Each row is a point on a landscape with many peaks, with its height.
From any point a climber takes the steepest step (rise divided by distance) to one of its 2 nearest points. It stops when none of these is higher. Distance is the straight distance between rows; heights are no part of it.
j554 (h 0.07):  24  20   2  -8  -6  -9 -12  10   5  35 -39   2   5  18  13  28 -23  -2  36  21  -6 -11   4  -1  31 -14 -15  -3  13   1  10 -10 -10  15  12 -14
j802 (h 2.69):  14  15 -11   8 -11  11   8  16  10   0  -3  22 -12  -5 -12  10  22  -7  16   7  19  17  28  11   4  12 -14  25  19  26  13   8 -37 -29  26  -3
j449 (h 5.59):   4   4   4   0 -10   2  11  -9 -12  -1 -20  -7 -12  -3   8   1  22  18   0   4 -22  -3   4  19  -1 -23   8  -1   2  20  -4 -20   1   2 -19  -8
j125 (h 4.32):  -2  -9  14 -11  -6  20   8  17 -10  -9  29  -3   7 -14 -15  30  -9  30   0  -4 -27 -10  -4   9 -12  18 -11  38 -16  11  19  17  -9  32  33   2
j675 (h 4.10): -15  17   1   2   1   8  27  -4   0 -12   8   2   7   0 -21 -40  33   6 -14   0  24   2   9  -2 -26  10  29 -18  19 -21   1   9  27 -17   6 -18
j883 (h 4.55): -14  12  -4   8  12   8   1 -14  -1 -14 -12  10 -31 -18   2 -13  45  12  13  20  16  17   1   8 -31   8  19 -31  25  10 -27 -23  15 -49  -7  -7
j90 (h 3.45): -12  19 -13   2   3  -1   8 -14 -21   5  14  -1  17  14 -21   3 -18  -4 -35 -21 -14 -23 -19  11 -13  -1  18   1   0  16 -25   2  25  -2   5  -5
j397 (h 5.63):   5 -17  12  -3   8 -18 -26  -5  14   5   8   0  16 -11  11  -4 -29  -8  -8   4  -1  11   4  -5  16   2 -15  -1 -23  -6   1  -5 -17  19 -12  15
j119 (h 2.90):  22   8  -1 -11 -15   9  -2  18 -20   2  -8  -1  20  11  18  28 -40  11   8  -2 -20 -17 -20   6  16 -19   3   6  -6  -4  25 -20   5  53  18  -5
j697 (h 2.47):   7   5  -3  15 -19  13   7 -13  10   1 -18   2 -25  -4  26  13  -5  11  15   2  30  -1  16   7  17 -20   3 -22  22  12 -14 -41 -29 -30 -25   8
j412 (h 3.76):  -5  10   8  -2 -20  15  34 -12   1  14  -8  -1  -2  -3 -20 -20  14  19  10   4  14   1  16   7  -7  -6   9  -7  21   1  23   5 -22 -20   5 -19
j343 (h 1.32):  -2   1   3  -9  -5   3   5   0  18  -7   1   0 -17   5  11   3  17  -4  12 -10  20   4  19 -17   2 -14 -12 -14  10  -2   7  -5 -12 -21 -22   0
j346 (h 4.65):   7   3  15  -3 -20   8  25  -8 -13  18   0  -8  24  -7 -24   2  -7  26 -14   1 -28 -12  -4  25   2  -5   3  23   1  19  17  -3  -2  33  16 -15
j619 (h 3.23):   3  28 -17  -7  -3  -9  -5  -1   6  -7 -10  17  13   0  -6  11   0 -13 -16  -7  -2 -11  -9  47  -6  -1   7   4  -2  36 -13 -41 -25 -18  20   0
j862 (h 5.72): -10  12 -11   3  36  -9 -19   5  14  -8  -3  14 -12   3 -18  -9  16  -1  -9   1  14   3  -2   7 -30  31  10  -5  -3  -2 -47  12  30 -24   4 -12
j599 (h 0.01):  28  17   8 -10  -2   4 -12   7  -9  35 -26   4  23  11  13  25 -36  13  27  27 -15  -4  -7   1  31  -3 -10   6   4  -6  21  -6  -5  45  30 -11
j903 (h 2.50):  21   6  -6 -11 -12  -9  -6  20  -5  13 -36   9  24  19   5  23 -33 -12   5  15 -15 -23 -19  13  23 -25   3   0   0  15  14 -17 -23   0  33  -3
j878 (h 3.67):  21  -2   2  -5 -18  13  15  19   6   8  -2   1  16  -9 -12  22  -9   8  29   9 -16   2   7   7   8   8 -18  36   6  27  34  18 -35  22  38 -11
j590 (h 4.11):  -9   0   3   6  17 -10   2 -24  -4   7  12   1  14  -4 -24 -17  -3  -7 -23  -5  -9  -1  -9  -5 -10   5   2   0  -7  -6 -16  19  17  -9 -10  -2
j668 (h 2.44):   6  30  -8  -5   2  -1   2  20  19  -7   3  25   0   3 -17   1  16 -10   2   5  25   5  20  24 -11  19  -9   5  15  22   0   1 -22 -36  34 -11
j366 (h 2.59):  11   7   1  12 -29  21  19 -16   1  10 -18 -10 -29  -5  26  16  -1  18  11  -2  42 -16  12  -5  16 -22 -10 -23  41   5  11 -30 -27 -29 -13   7
j386 (h 1.96):  -2  17  -8 -13  16  -8  -5  13  36 -11   5  20   2   7  -8  -3  -2 -24  -7  -8  30   7   4 -15  -1  13  -3  -7 -11 -22  -2  15 -14 -35  -2   3
j282 (h 3.78): -15   0 -17   7   4   2   8 -24 -24   5   2 -13  12  14 -23 -17  -1  -4 -12 -11 -19 -12 -14   1 -12  -7  18 -12   8   6 -10  14  27  -1 -13 -13
j713 (h 5.56):   6  -3  -9  10  -1  -9 -13 -18  10  29 -33  -3 -12  12  12   6 -27 -11  38   8  16   5   5 -17  24 -17 -14 -21  12 -21  -7  -1 -11 -12 -33   5
j71 (h 5.73):   6  12   2  14  19  -9 -13  -1  14   7  12  28   5 -10 -28  -1  -7   0 -28   6   9  16   5  15  -8  23   4  18  -8   8 -26  11 -10 -20  12  -1
j349 (h 0.51): -15 -25   9   9 -10  21   3   7 -40 -23  40 -13  -2 -11   9  12  -1  29 -22  -4 -33  -4 -13  -3 -14  13   7  22 -11  -5  14   9  37  42   7  19
j245 (h 5.25):  -8 -19 -17  23  12   7   3 -15   1 -16   5  -4 -11  10   8 -20   5 -17   5  -5   9  16   4 -13  13 -13  25 -22   9  -8 -21  -9  13  -9 -45   3
j115 (h 2.21):  -2  27  -9 -12   7   5   6  13  26  -5  -1  26 -12   5 -12   7  11  -6   9  -3  28   1  13  -3 -11   8  -7   0   6  -4   5  17 -20 -41  17 -11
j83 (h 4.40): -17   9  -9   9  -9  23  17 -30  -4   5 -16   2 -37 -26   4  -8  32  19  22  13  27   2  -3  -5 -32   0  12 -39  37   9  -7  -5   3 -56  -1  -6
j305 (h 2.70):  19  10   2  -8 -12  -2   2  13 -10   8 -15   3  14   7   5  27 -28   3  -1  -1 -22 -12 -10  19  19 -12  -4  15  -5  18  16 -15 -19  28  14  -8
j935 (h 6.23):  -3 -39  -5  11 -11   9   3   7 -42 -17  21 -29  -9  -3  26  -9  15  -2   2   2 -31  -9  -7 -11   1  -2  -3   2  -5  -2  17  17  45  56  -8  11
j817 (h 3.34):   2   4  -7  -1 -14   6  17   3  -6   7  -9 -10  10  28  -3   0 -11  -1  16 -17  -2 -10  -4 -14  10 -19   9  -5   8  -5  20  13   3  15  -9 -17
j841 (h 4.62):  -2   6  21  -2  -1  -9   0 -10  13  -5   9   0  14  -7  -6 -14   9  -4 -18   2   2   5  10  15   1   1 -12  -2  -5   8   4 -12  -7  -2  -3  -1
j218 (h 5.44):  -5   8 -12  -6 -14   7  23 -17   4  25 -21  -9  -6  24   1  -6   7  -5  31 -21  16 -20  -2 -27  -7 -19  -4 -20  27 -10  16  11  -5 -21 -11 -19
j168 (h 1.64):  15   5 -12 -11 -18 -11  -5  18  12  -3 -25  15  -1  17  14  23 -14 -22  10   5  14 -14   0   4  19 -21   0  -9  16  22   6 -25 -41 -32  20   3
j46 (h 6.05):   6   1  -6   6   1  -4   0 -13  -7  -6 -11  -4  -1   4  12   4  -4  -1  -1 -11 -21  -8  -3  22   5 -18   7  -7  -7  21 -17 -30   1  11 -27  -1
j304 (h 6.27):   4  -8  10 -19   5 -10 -13  11  13   7  -4  -2  18   0   3   9 -31 -21   3   2  -1   0  -6 -17  14  -6 -19  -4  -9 -13  18  12 -14  13   7   4
j203 (h 3.12):  13  -3  -3   2 -14   8  -2   4 -25  -8  12  -6  19   9  22  18 -37   7 -14 -12 -28 -18 -20  20  15 -14   3   9 -18   2  10 -29  17  58  -8   6
j173 (h 5.05):  -9 -10  -3  13  23  -8 -18   5   7 -24  32  -2   1  -2   5 -15  11 -11 -28  -9   5  19  -7   3  -5  24  15   1 -21 -14 -47 -16  30   9 -19  21
j941 (h 5.69):  -2  11   8   3  23   1   2  21   6 -18  12  17  -5   5 -17  -6  25  20 -22   8   6  11   5   8 -21  24  12  13 -10 -23 -16  26  37  -7  12 -13
j327 (h 0.23):  17  -9  24  -6 -17   8   8   8  -2  -5   7  -8  -7  -8  22   2  11  33  14  14 -30   9  21  14   5 -16 -13  15  -6  21  20 -12 -13  31  -4  -1
j634 (h 5.31):   3  -1   8   5  25   4   1  18   1 -26  14  15 -17  -5   1 -20  35  18 -10  23   6  31  11  -9 -13  17  18   8 -15 -39  -6  19  25 -13  -9  -1
j542 (h 5.92): -18   7 -17   8  25  -7 -15  -4  -5 -14   7   3  -4   6 -10   3   4  -7 -21 -22  -8  -7 -15  16 -16  12  14  -7 -12  14 -45 -16  20  -8  -6   3
j529 (h 6.20):   8 -13  11  -6  -6   8  13  -2 -13  13 -10 -21 -18   5   3   8  29  27  40   5 -32  -5   2 -20  -5 -16 -11  15  -4   3  14  28  10  20 -10 -14
j430 (h 4.35):   6   4   4  -7   2 -13   1 -16  13  24 -17   3  27  -5 -11 -21 -35 -27  -3  13  22  -4  -3 -12  13 -11  -4 -19   6 -22  13   6 -15 -23  -3  -1
j795 (h 1.59):  -5   5 -16 -11  12 -26 -28   9  26   0 -10  22  10  -2  -8   4 -14 -35  -3  -4  16   3  -2   5   5   9  -3  -9   3  24 -21 -15 -32 -34  21  12
j127 (h 6.56):  16   0  -5  16 -12  14   9  -7  11  37 -25  10 -20  -5  -8  12   3   1  35  18  15  14  22  -7  12  -1 -27  19   9  11  24  28 -43 -25   8  -9
j296 (h 3.75): -20  13 -19   1  10   5  10 -26  11  -4   1   5  15   2 -16 -29  -5 -21  -6  -8  24   3  -4  -4 -13   2  22 -31  13  -3 -21  -3  13 -28 -16  -6
j901 (h 4.26):  -1  18   8  -1   0  -3   5 -17  12   8  -2   9  13 -14 -25 -17   1  -9 -11  12  16   7  14  20  -6   6  -3  -6  14  11   0  -4 -22 -30   9  -4
j287 (h 3.66):   8 -14  -2   6 -13   2   4   1 -10 -23  10  -3 -15  13  45 -11   2  11   2  -3 -21  13  12  13  10 -27  18  -4 -16  11  -9 -31  17  23 -35  10
j579 (h 5.75):  12 -20  -4   6 -17  19  16   2 -32  -9  11 -27  -1   8  23  -2   9  19  15  -5 -33 -12   1 -10   6  -9   8   2   6  -4  27  11  33  73   0  -7
j785 (h 4.41): -11  27   4  -2   7  14  17   5   1 -14  -3  14  -4   3 -18 -32  26  17 -11  10  22   6   6  28 -35  15  29 -17  23   2 -22 -11  30 -26  13 -24
j754 (h 3.09): -22   6  -5   4   4  -8  -3  -3 -16  -7  24  -8  11   1 -10  15 -14  -9 -34 -26 -13 -25 -22   6  -2  12  -1   6 -12   9 -18  -4  26  12  10  17
j649 (h 4.45): -10 -17 -12   4  12  -3 -10   4   9 -30  26  -8   2   9  17 -19   4 -23 -16 -12   2  15   0  -6   8   4   9  -7  -9  -7 -21  -6  20  17 -29  20
j320 (h 1.70):  -6  -1 -16 -13  15 -18 -19   5  27  -9   1  11  12   6   2  -1 -21 -30  -2 -12  18  11  -4 -19  13  -1   3 -13  -6 -16 -14  -4 -19 -18 -16  14
j520 (h 5.22):  -6   4  13   9  19  -7  -6  -3 -12 -16   4   4  -8  -9 -11 -18  29  16 -20  21 -11  21   0  25 -19  12  22   6  -1  13 -40 -25  27 -23  -4  -5
j933 (h 1.80):   4   7  -3 -21  -8 -15  -6  11  16   3 -18  11  19   6  -7   2 -16 -26  -5   3  10 -10  -5   9   9 -13  -1  -5  12  21   5 -16 -32 -29  32   3
j95 (h 2.75):  12  10  -4  19 -27  25  17  -5   4   5 -11   1 -29 -21  11   9  14  15  10   9  48   1  25   9  11  -5 -11  -7  40  19   8 -17 -43 -40  12   8
j294 (h 6.90):  -9  -9 -13   8  10  -9 -18  -5  -9 -17  10  -9  -3   5   8   1   3  -4 -17 -18 -17  -4 -13  23   1   1  15   0 -20  16 -37 -32  10  16 -23  17
j629 (h 1.47):   1   1  -2 -16  -9 -12  -6   5  25   1 -16   5  -3  13  21  12  -8 -23  17  -8  23  -3   6 -18  17 -20 -11 -19  17   1   7 -25 -28 -24 -10  13
j958 (h 0.17):  17   5  19 -11 -12   3   1   0   5  17 -13  -8   0   5  18   9   3  21  24   5 -12  -8  14  -1  15 -15 -20   3   1   8  19  -8  -5  37  -3  -9
j34 (h 3.39):  -9  -7   6 -10  -8   5  16   7  -8 -15  20 -16  10  12  -5  -4  18   3   1 -20 -12 -10  -2 -14 -10  -3  -1   3  -4 -12  22  23  13  27   3  -6
j858 (h 6.14):   3 -14  -1   2   3   3   7 -16   6  14 -13 -10 -12   9   8 -10  18 -12  25  -5  -3   5   7 -29  -7 -10 -16  -6 -11 -30  20  27   7  -1 -29 -10
j418 (h 1.50):  -6 -22 -13 -11   9 -27 -34   3  27  -1  -9  -2  12   6  13   6 -27 -31   9 -16  12   8  -8 -15  24  -1   5 -18  -6 -11 -32 -27 -19   0 -24  27
j540 (h 3.65): -10  -8   3  -5  -4   6  24   0 -13  -5   3 -18  -4   5 -12 -22  46  11   7  -5 -14  -4   2 -22 -12  -7  16   2  10 -13  18  25  21   3  -1 -18
j408 (h 4.69):  -4  -6  18 -10   2   9   7   7 -11  -6  16  -2  -4 -14 -15  11  16  23  -4   4 -31   2   2  14  -9  13 -11  29 -11  17   6  19   0  19  20  -3
j152 (h 5.60):  -4 -12 -15  -4  11 -14 -14  -7  14  24 -18  -7  -1  20   9   5 -10 -24  28 -10   3   1  -9 -31   3  -4 -17  -5 -13 -34  10  27  -5  -4 -26  -2
j959 (h 1.81):  -1  14   1  -3 -11   8  16  11   5   2   4  13  10  11 -22   4 -23   8  -3  -6   9   6   0  -4   9  -7  18   6   5  -7  23  15 -26 -10  14 -14
j897 (h 3.87): -10   4   0   4 -11  12  32  -1 -15 -10   0  -5  -7   5 -16 -36  42  18   5  -2  11   8   9 -12 -17  -5  35  -7  20 -23  16  16  13 -13  -2 -15
j851 (h 6.15):  -5 -22  -3   6  25 -18 -14  17 -32 -29  20  -6 -13  -9   8 -17  37   5 -16  19 -21  28  -9  -3  -4   7  22  14  -9  -7 -18   3  40   6  -9  13
j845 (h 3.10):  -6  -5 -14 -11  -6  -5  11   4   0  -2   4 -18  12  25   1  -1  -3 -23   8 -29  -1 -16  -9 -28   3 -14  -6 -12   0 -16  22  21  11  17  -7  -2
j929 (h 4.07):  -8   1 -10   5   6   3  11 -31   7  13 -14  -3  18  -4 -21 -28 -20 -21  -4  -2  26  -3   1 -10   4  -7  11 -24  16 -16  -1   4  -5 -29 -16 -10
j854 (h 4.79):  -9  -4  27  -7  -4  -9  -8  -3   1 -13  12 -13   2  -8  12 -12  17  11 -13   4 -15   9   7  12   1  -1 -11   6 -15  11   1 -13   4  20 -10   8
j454 (h 4.83):  -6 -23   5   0   7  -3 -15  -5 -12   1   7 -21  -6  -6   9   3  -1   0   6  -9 -23  -7  -5 -20  -2   4 -21   3 -20 -11  12  26  19  38  -9   7
j258 (h 5.78):   1   1   5  10  25   3   1   7  14 -29  13  16  -6  -4   1 -30  23  -2 -22  13  22  26  12   1  -9  18  19  -5  -8 -31 -26   2  29 -21 -14   0
j835 (h 1.63):  -2  21  -2   4 -11  20  29  11   0  -6   9  22   3  15 -23   3  -2  25 -12  -8   4   8   3  13  -3  -4  26  12   9   5   7   4 -11  -8   7 -16
j467 (h 5.11):  -2 -20 -15  19   3   3   0 -24  11   5 -21  -8 -12  15  12 -13 -17 -20  25  -4  20   9   8 -17  22 -17   7 -31  12 -19 -22  -9   3  -7 -48   4
j84 (h 6.55):   4   5   5  11  26 -18 -27   7  16   0  28  22   6 -12 -19   8  -8  -3 -37  -2  10  18  -6   1 -13  44   1  16 -30 -16 -40  12   7  -3  15   9
j316 (h 2.01):  12  14   6  -6 -16   3  11  15   4  -1 -11   9  14  15   1   3 -34  -3  -1   4  13   1  -4  -1  26 -27  13  -6  10   4  22 -17 -28  -6   9   0
j502 (h 0.31):  11 -12  13 -11 -16  14   7  13 -17 -16  12  -5 -12  -7  30  21   8  41   4  -1 -44  -6   2  27  -5 -11  -6  26 -24  21  12 -15   3  47   2   7
j985 (h 3.60):   4  17  -4  -2  -6 -10  -6   4  -1 -10   6   9  13   0  -8  15   2  -5 -29  -4 -16  -9  -8  46  -2  11  -3  25 -11  41 -10 -26 -22   5  24   7
j782 (h 1.20):  -2  -2  -2  -2   0  -1   4 -18  30  10 -17   8 -27  -6  18   1  24  -9  20  -1  37  -2  16 -25  -8   0 -23 -18  11 -20   8   4 -19 -44 -23   4
j688 (h 5.64):  -4  -1  15  -3  -5 -15 -18  -4 -12   4  16 -10  21  -7   3  19 -37  -4 -27  -5 -19 -18 -22  14   5   6 -17  12 -15  17   0 -23  -1  30  14  15
j330 (h 0.63): -16 -28   6  13   3  10  -6  -1 -25 -22  44 -16   3 -20   4   1  -1  -3 -26  -5 -12  -7 -10 -16 -16  25  -8  11 -19 -23  14  25  42  37   7  18
j153 (h 5.81):  -7  -8  -6  21   9  10   4  -8  -4 -33   7  -5 -15  -1   8 -29  25  -5  -7  13  12  26   5   3   0  -6  33 -20   9  -5 -31 -24  27 -24 -34   7
j446 (h 0.12):  22  10   8 -12 -21   4  10   3   4  28 -27  -3   1  18  15  20 -10   5  39   0   2 -11   6 -11  20 -21 -13   3  15  -2  26  -6 -16  18   6 -18
j569 (h 0.40):  -2  -9   8  -5  -8  15   0  17 -27 -30  32  -6  -3  -8  17  17   6  37 -17  -1 -37   0  -7  21  -7   0   3  29 -19   9   9  -6  19  38   6  13
j118 (h 2.32):  11   9   6   7 -23  14  18  -6   4  -5 -10  -4  -9   7  25  -3 -11  14   5   0  15   3  16  13  23 -28   8 -15   8  11   3 -38 -16  -3 -26   3
j148 (h 6.91): -11 -28  -2   0   8  -5 -12  11 -31 -28  30 -21 -15 -10  20 -12  34   2 -11   5 -27   6  -2 -13  -1  10   1   8 -13  -7   6  15  39  29  -7  18
j459 (h 4.70): -10  11 -13   2 -13  19  25 -20  -1   2 -20   0 -21  -2   0  -6  26  16  18  -8  18  -6   5  -7 -23 -17  18 -31  31   6   3 -10  -4 -30 -11 -17
j185 (h 6.31):  -7  -1  20  -6  17  -3  -8  37 -13 -27  25   5 -12  -7  -6   3  35  23 -19   9 -10   8  -4   6 -20  31   1  27 -19 -23 -14  28  43   8  17   3
j246 (h 4.71):  -9  27   2  15  15  16   9   0  15 -10  -3  26  -4  -6 -21 -26  -1   6 -10  14  36   9   1  17 -31  19  24 -16  15  -1 -35  -6  22 -41   8 -21
j286 (h 6.51): -18  12 -12   5  33 -14 -24   2   0  -3  16   8  -5   0 -19  -1   4  -8 -34 -16   3 -11 -15   6 -24  33   8   3 -11  -5 -56   6  38 -11   6   8
j217 (h 4.44):  -1 -17   6  11  15  -9  -4 -11 -11  -4  11  -7   1  -5  -8 -11   6  -1 -17   2 -14   6  -3 -13  -6   6   0   2 -17 -21   1  26  23  12 -17   7
j748 (h 6.47): -10  -4  -7  12  30   0 -11   9  12 -31   0   6 -15  -8  11 -33  36 -12   0  16  26  29   6   1 -18  16  27 -22   7 -21 -46 -23  41 -32 -23   4
j803 (h 3.95):  16  -6   5 -12 -15  22  15  21  -5   3   4   0   9  -3  -3  35 -17  28  25   2 -32  -5  -2   7   1   0 -13  33  -8  19  28   5 -23  42  28  -9
j616 (h 6.32):  -7 -17  11  -9  -6 -11 -34  11 -19   7  10 -15  23 -13  16  27 -56  -9 -14   0 -11 -23 -27  -8  13  10 -22  -1 -13  -4  12 -18  10  44  31  24
j646 (h 3.41):  30   1   5  -5 -26  10  17  18  11  24 -17   1   6  -4  -1  16  -2  -8  40  11   7   1  13 -11  17  -3 -18  25  20  13  40  14 -46   1  38 -11
j938 (h 3.40):   9  -6 -12  11 -14   8   1   2 -20 -25  15  -9   2  11  36   0  -9   3 -18 -14 -22  -5 -10  25  10 -19  17   9 -21   8  -6 -31  21  39 -26  13
j577 (h 3.55):   3   9  11  -6 -23  10  30  -1  -5  20 -17  -8   7  10 -15 -12  -1  20  20  -9  -2  -8   5  -5   3 -16  13   1  16  -1  23   6 -12  15   4 -25
j876 (h 5.61):  -6  -3  12  10  28 -16 -12  16 -23 -21  14   1  -8  -7  -9 -10  30  19 -33  19 -20  21  -9  12 -15  19  25  16  -4  -5 -35  -7  42  -7   2   0
j717 (h 5.07):  -5  15 -13  -7  -8   9  13 -16   2  22 -28   2 -13   8  -6  10   9  -1  26 -12   9 -16   0  -4 -12 -14  -2 -18  26  15   6   1 -17 -33  -6 -20
j150 (h 5.18):  -1  24   0  10  23   7   4  -9  16   5   8  27   7  -4 -32 -15  -9  -1 -19  14  29  18   8   6 -10  19  14   0  -2 -11 -23  12   1 -38   6  -9
j642 (h 0.88): -15 -29  10  11   8 -13 -29 -16 -17  10  20 -11   1 -31  -5   9 -17 -12 -23 -10 -14 -17 -18 -16  -9  32 -25   6 -26 -18  -1  17  22  30   2  29
j518 (h 1.37):  -6  -4 -12 -11  21 -37 -37   9  22   8   3  12  12  -9 -12  10  -7 -30 -15 -10  11  -2  -8  -2  -1  25 -14   4 -21   3 -14   1 -26 -11  13  18
j269 (h 5.10):   7 -12  -2  -4   6  -5 -13  -4   0  20  -4 -17  -1  18  17   9 -16  -7  31  -8  -9  -2  -3 -29   8  -5 -23  -5  -8 -27  22  29  13  37 -14  -4
j406 (h 5.08):   2   0 -13 -12   8 -18 -19  -1  16  26 -30   4   4  17  -1  14 -26 -26  23   0  13  -2 -11 -19   9  -8 -14  -9  -3 -14  12  18 -25 -29  -4   0
j241 (h 7.06):   9 -14   8 -18   5  -7 -33  21  -6   7 -10  -7  20   6  17  27 -51  -8  12   6 -11 -13 -20 -14  17  -1 -20  -1  -9 -10  20   2  -7  34  28   6
j963 (h 5.76):  -4   1  12   8  20 -11 -21  15   9 -22  39   8   3  -9  -4   2   6   5 -42  -1   5  10  -7   2 -15  34   0  14 -25 -24 -31   6  33  10   8  13
j541 (h 5.12):  -3   7   7 -12  -3   5  13   0  -2   0  -5  -5  -3   0 -13   8  19  15   3  -3 -20 -11   6  13  -9  -4  -7  14  -4  21   9   7  -8   4   6 -10
j405 (h 5.20):   2 -21  12  -5   5  -9 -17  -7   5   0  11  -7   0  -8  18  -1  -7   9   3   0 -18   9  10  -7   7  -3 -21  -5 -19  -4   5   5   3  37 -16   7
j609 (h 6.01):  13  -1  -2  13  -6   7  -1 -13  13  37 -30  -2 -21   6  -1  10 -19   2  34  10  23  11   9 -16  16 -11 -20  -4  11 -13  13  18 -32 -21 -18  -8
j230 (h 6.59):   6 -15  12  -2   3   8   7 -11   3  20 -11 -11 -18  -7  -1  -4  24  14  24   5 -16  10  11 -22  -4  -3 -15  16 -12 -11  21  32  -3   2 -12 -13
j943 (h 2.17):  14   4  12   0 -17   4   4   3   6  -1  -3  -1  11   5  20  -3 -35   2   3   8   7  14   7   8  32 -26   2  -6  -3   1  10 -30 -15  17 -14   6
j957 (h 4.01):   5  14   4  -6  -6 -11   6  -6  -5  13   4   5  22  -8 -21   5  -9  -7 -19   0 -17 -10   0  27   1   8 -11  24   2  38   4  -2 -19   1  35  -6
j337 (h 4.68):   4  -1 -13 -15   2 -15  -8  -5  21  31 -37   7  10   3  -3 -10 -31 -30  20  18  26 -11  -8 -15  12 -10  -9 -17  15 -16  15  10 -33 -48  16   3
j666 (h 0.75): -19 -33   4  16   9 -11 -23  -5 -17 -16  38 -14  -4 -25  11  -3   6 -13 -26  -6 -14  -5 -13 -13  -1  29 -14   1 -26 -13 -10  14  40  34  -6  37
j277 (h 4.36):  -6   7   8  -9  -9  -3  17 -12 -12  22   6  -4  28  -1 -28  -3 -20   8 -25  -6 -20 -24  -9   6  -8   0  -1  16   3  17   7  14  -1  10  22 -11
j172 (h 3.96):  -3 -24  -8   8  -2   1  -3   6  -6 -29  28  -7 -15   3  34 -21  14   2  -4   6 -11  26  17  -7  15 -16  21  -3  -8  -4 -10  -7  21  13 -36  17
j17 (h 4.88): -13   9   0  -1  12  -6   0 -14 -10 -13 -14   0 -18 -11  -5 -12  42   9   1  13 -11  13   3  20 -25  -5  17 -14   7  21 -31 -22  17 -27  -8  -7
j793 (h 2.95):   9  18  -8   8 -18  15  17   4   8   6 -17  14 -10  -6  -7   7  -5   2  10   7  28   1  16  16  11  -6  -3   1  26  27  16 -10 -43 -31  19  -1
j452 (h 7.15):  14  -5   6   4  -9  14  14   0   7  24 -15  -2 -18  -1 -14  11  15  17  29  13  -9   8  13  -7   4  -1 -18  24   3   9  21  31 -26  -7   0 -15
j600 (h 3.21):  16   9  -1  -1 -23  -2   9  12  10  16 -19   9   7  -5  -5   4  -6 -22  18  14  19  -3  13  -3  20  -8 -15  13  22  12  31   6 -46 -27  37  -3
j572 (h 5.77):  -3 -10  -6  -1 -10   3  20 -18   1  21 -16 -18 -10  13   2 -18  31  -7  30 -11   7  -9   6 -37 -14 -15  -2 -15  17 -23  22  24   9 -11 -23 -19
j551 (h 1.01): -14 -19   3  -4  15 -19 -34  -8  -6  21   6  -6  11 -22   0  21 -32 -19 -11  -7  -6 -20 -25 -22  -3  29 -36   4 -33 -21  10  20  -3  23  15  27
j278 (h 1.17): -13 -11  -2 -13  12 -24 -35   9   7  10   5   4  -1 -12  -1  20  -9 -17  -5 -13  -8 -18 -15  -8  -2  20 -33   5 -25   6   2  16 -21  13  15  17
j736 (h 2.74): -15  -8  -6   3  12 -19 -26  -1  -3  -2  23   1  16  -2  -6  16 -29 -20 -29 -22  -5  -9 -26  -8   3  15   2   2 -18   2 -31  -4   6  14   4  26
j192 (h 3.99):  -6  17   5  10  -8  14  22 -15   6  10 -10   3  -8 -25 -22 -25  17   9  -1  18  30   9  19  16 -10   7   3 -11  21   8   6   3 -16 -41  10 -11

For each start below, name the point where the climber stops.
j203 | j84
j34 | j84
j327 | j933
j600 | j294
j90 | j241

Call two points neighbours if one is among the 2 nearest of the other. Go from one point of each pair to the other, from neighbour to neighbour, staying as high as possible. Name the lowest point that can't be avoided.
j148 / j748 | j83
j185 / j84 | j963
j241 / j185 | j454
j84 / j748 | j634
j748 / j230 | j467
j286 / j294 | j542
